Points, in no order, along strands that fork and pass close to each other.
Points whose rows are less than 49 apart are linked; no others are.
<301>: [-20  -7   6 -11  -3  23  -9 -15 -50  10 -26  15 -13  -9  27 -10  11]
<545>: [ -2   5  13  23 -19 -22  37  14  20 -32  57  -4  15  -7   7   3 -18]
<473>: [ 20  17  21 -18  27  34 -14  21  36 -11  -7 -22  -7   5  39  19  26]
<54>: [ 31   9   2  13  16  29 -16   3  49 -28  -5 -14  -7  19   5  17  23]
<511>: [ -8  36  11 -14  -4  -2  -1  51 -20 -15  28 -19  -6 -36  56   5   1]
<91>: [ -6  10  -2 -36  32 -17 -12   8  33  26 -21 -32  -7  24  -4   1  20]
<116>: [-11  28  11  -8  -6   9   0  39 -34 -16  23 -14 -10 -42  59  -3   1]
<479>: [ -4 -18   3  12   7 -28  26  -5  42  -2  25 -10  14  17 -27   5  -7]
<501>: [  1 -12 -15   5   0  22 -26 -28 -39  11 -38  28  -5   9 -13  -7   6]
<282>: [ 15  17  15  20 -26  -8  24  24  16 -42  52  -4   7 -15  19  12 -17]
<250>: [ 26   1  -5  29  14  30 -14  -9  40 -26  -5  -8  -7  18  -5  10  21]
<602>: [ 16 -13 -21  20  18   6 -28 -19  18   7 -29   7   4  14 -33 -10   8]
<549>: [-21 -11   3 -20   2  19 -11 -10 -48  24 -37  15  -8  -7   9 -11   3]
<62>: [ 28  20  19   3  -5  -5  19  15  52 -33  40 -17   4   3  13  17  -2]
<600>: [-13  -7  -4  -6 -19 -42  23 -19 -13  15  20  12   9   4 -26  -6 -23]
<371>: [  3   8   4  11 -10  -3  10 -14  12 -15  16  -2  -2   9   1   2   4]
<11>: [ 11 -13 -15  29   2  17 -13 -27   7 -10 -11  12  -5  13 -17   0  10]
<238>: [-12 -25  -3 -33  34  22 -19   7 -12  51 -67 -12  -4  -6 -12 -14   7]
<34>: [-11  -6 -14  -9 -23  -1  -8 -27 -58  17 -21  38  -2   4 -20  -3 -11]
<372>: [-15  16   6 -44  31 -21  -6  17  32  30 -12 -39 -10  21   9  -3  17]
<583>: [-16 -13  17   3  -5  68   1  -6 -32  -1 -32  -1 -14 -36  51  -8  24]
<23>: [-20  11  -5  16 -32 -39  27  -2 -20 -11  46   3   3 -11   2 -12 -22]
<242>: [-13   2   5  24 -28 -25  36   3   0 -23  53   2  10  -8   6  -6 -20]
<51>: [-15 -12   0 -42  35  -3 -18  13  -1  48 -52 -18  -4   7  -9  -9  10]
<340>: [ 17 -14 -10  39   4  17  -4 -21  26 -22  -4   5  -3  14 -19   2  12]
<96>: [ 12  20  11   0  -6  -8  12   7  34 -18  28 -15  -2   8  10   9   4]
<288>: [  8 -14  12  19   8 -10  25   0  54 -21  28  -8  13  17 -17  11   0]
<591>: [ -3  18  18  -3  -9  36  -3  23 -32 -23  12  -4  -9 -40  66   2   9]
<323>: [ 21  30  16  14 -27 -19  20  41  13 -43  59 -15   6 -24  24  14 -19]
<59>: [ 10 -10 -23  -5  22 -22 -20  -7  29  29 -24  -2   7  17 -51  -7  -5]
<360>: [ -5  -2  16   5  -3  56  -6  -5 -31 -12 -17   5 -12 -20  52  -4  22]
<548>: [-14 -25  -6 -33  20  25 -18   6 -37  48 -64  11   0  -8 -15 -11   5]
<224>: [-18   0 -10 -13 -31 -13   0 -20 -64  16  -7  34  -1   0  -5 -12 -18]
<118>: [-10   2  -6 -45  31 -24 -18   7  10  46 -35 -18  -3  19 -16  -4   8]
<88>: [  2 -14 -24   5  -8  14 -22 -26 -43  16 -36  38   1   6 -31  -5  -5]
<146>: [ -5   8  15   3  -7  47  -6   5 -31 -22   0   8  -9 -27  60   1  16]
<485>: [ -5 -17 -11  -5   9 -39  14 -12  28  27   4  -1  14  17 -51   2 -15]
<369>: [  0  -2 -15 -19  14 -42   0  -8  30  30  -7 -12   6  23 -45   0  -8]
<572>: [ -3  -9  -4  17 -18  -5  13 -25  -8  -8  11  17   0   9 -12  -4  -5]
<589>: [ 10  44  12 -13  -8 -14  -2  55 -12 -27  39 -23  -6 -33  50  14  -7]
<415>: [ -4 -32  -6  29  -3  -8  16 -26  11  -2   8  18  13  11 -34   0 -11]
<608>: [  7 -14 -22  29   2  30 -31 -31 -21  -7 -32  24  -6  14 -15  -6  10]
<436>: [ 19  -7  22  21   2  -2  30  13  58 -32  34 -13  12  11  -3  18  -1]
<165>: [ -9 -13  -2   1  -3 -34  20 -14  18  14  16  -1  10  14 -31   1 -15]
<48>: [  2 -30 -16  27   2  -6   4 -25   5  10  -2  24  11   8 -48  -2 -14]
<566>: [-33   7  -2 -29 -20 -19  -4  -4 -68  23 -11  15  -2 -14  15 -18 -14]
<3>: [-15 -22 -10 -28   3  23 -16  -6 -54  38 -56  25  -2  -3 -12  -8  -4]
<480>: [ 26  40  13   1 -20 -23   7  51   5 -36  54 -23   0 -29  33  20 -15]
<270>: [ 32  18  11  -2  21  32 -12  11  47 -24  -1 -18  -7  14  20  21  26]
<57>: [-25   8  -7  -1 -33 -48  23 -11 -32   8  32  12   6 -10 -12 -13 -28]
<352>: [ 17 -14 -25  17  21  -4 -26 -14  33  15 -27   3   9  16 -49  -9   0]

A fork is a point with three links, a tip a point with one. Leave the first point through the second and follow the links. Name the first fork or tip that comes.
<436>, <62> | <48>
<548>, <3> | <301>
<62>, <436> | <165>
<480>, <589> | <583>
<473>, <270> | <11>
<88>, <34> | <566>

Name the points in between on the shortest way along the links from the first point to the second, in order.
<485>, <250> | <369> <59> <352> <602> <11> <340>
<323>, <600> | <282> <545> <242> <23> <57>
<96>, <165> | <62> <436> <288> <479>
<501>, <224> | <88> <34>
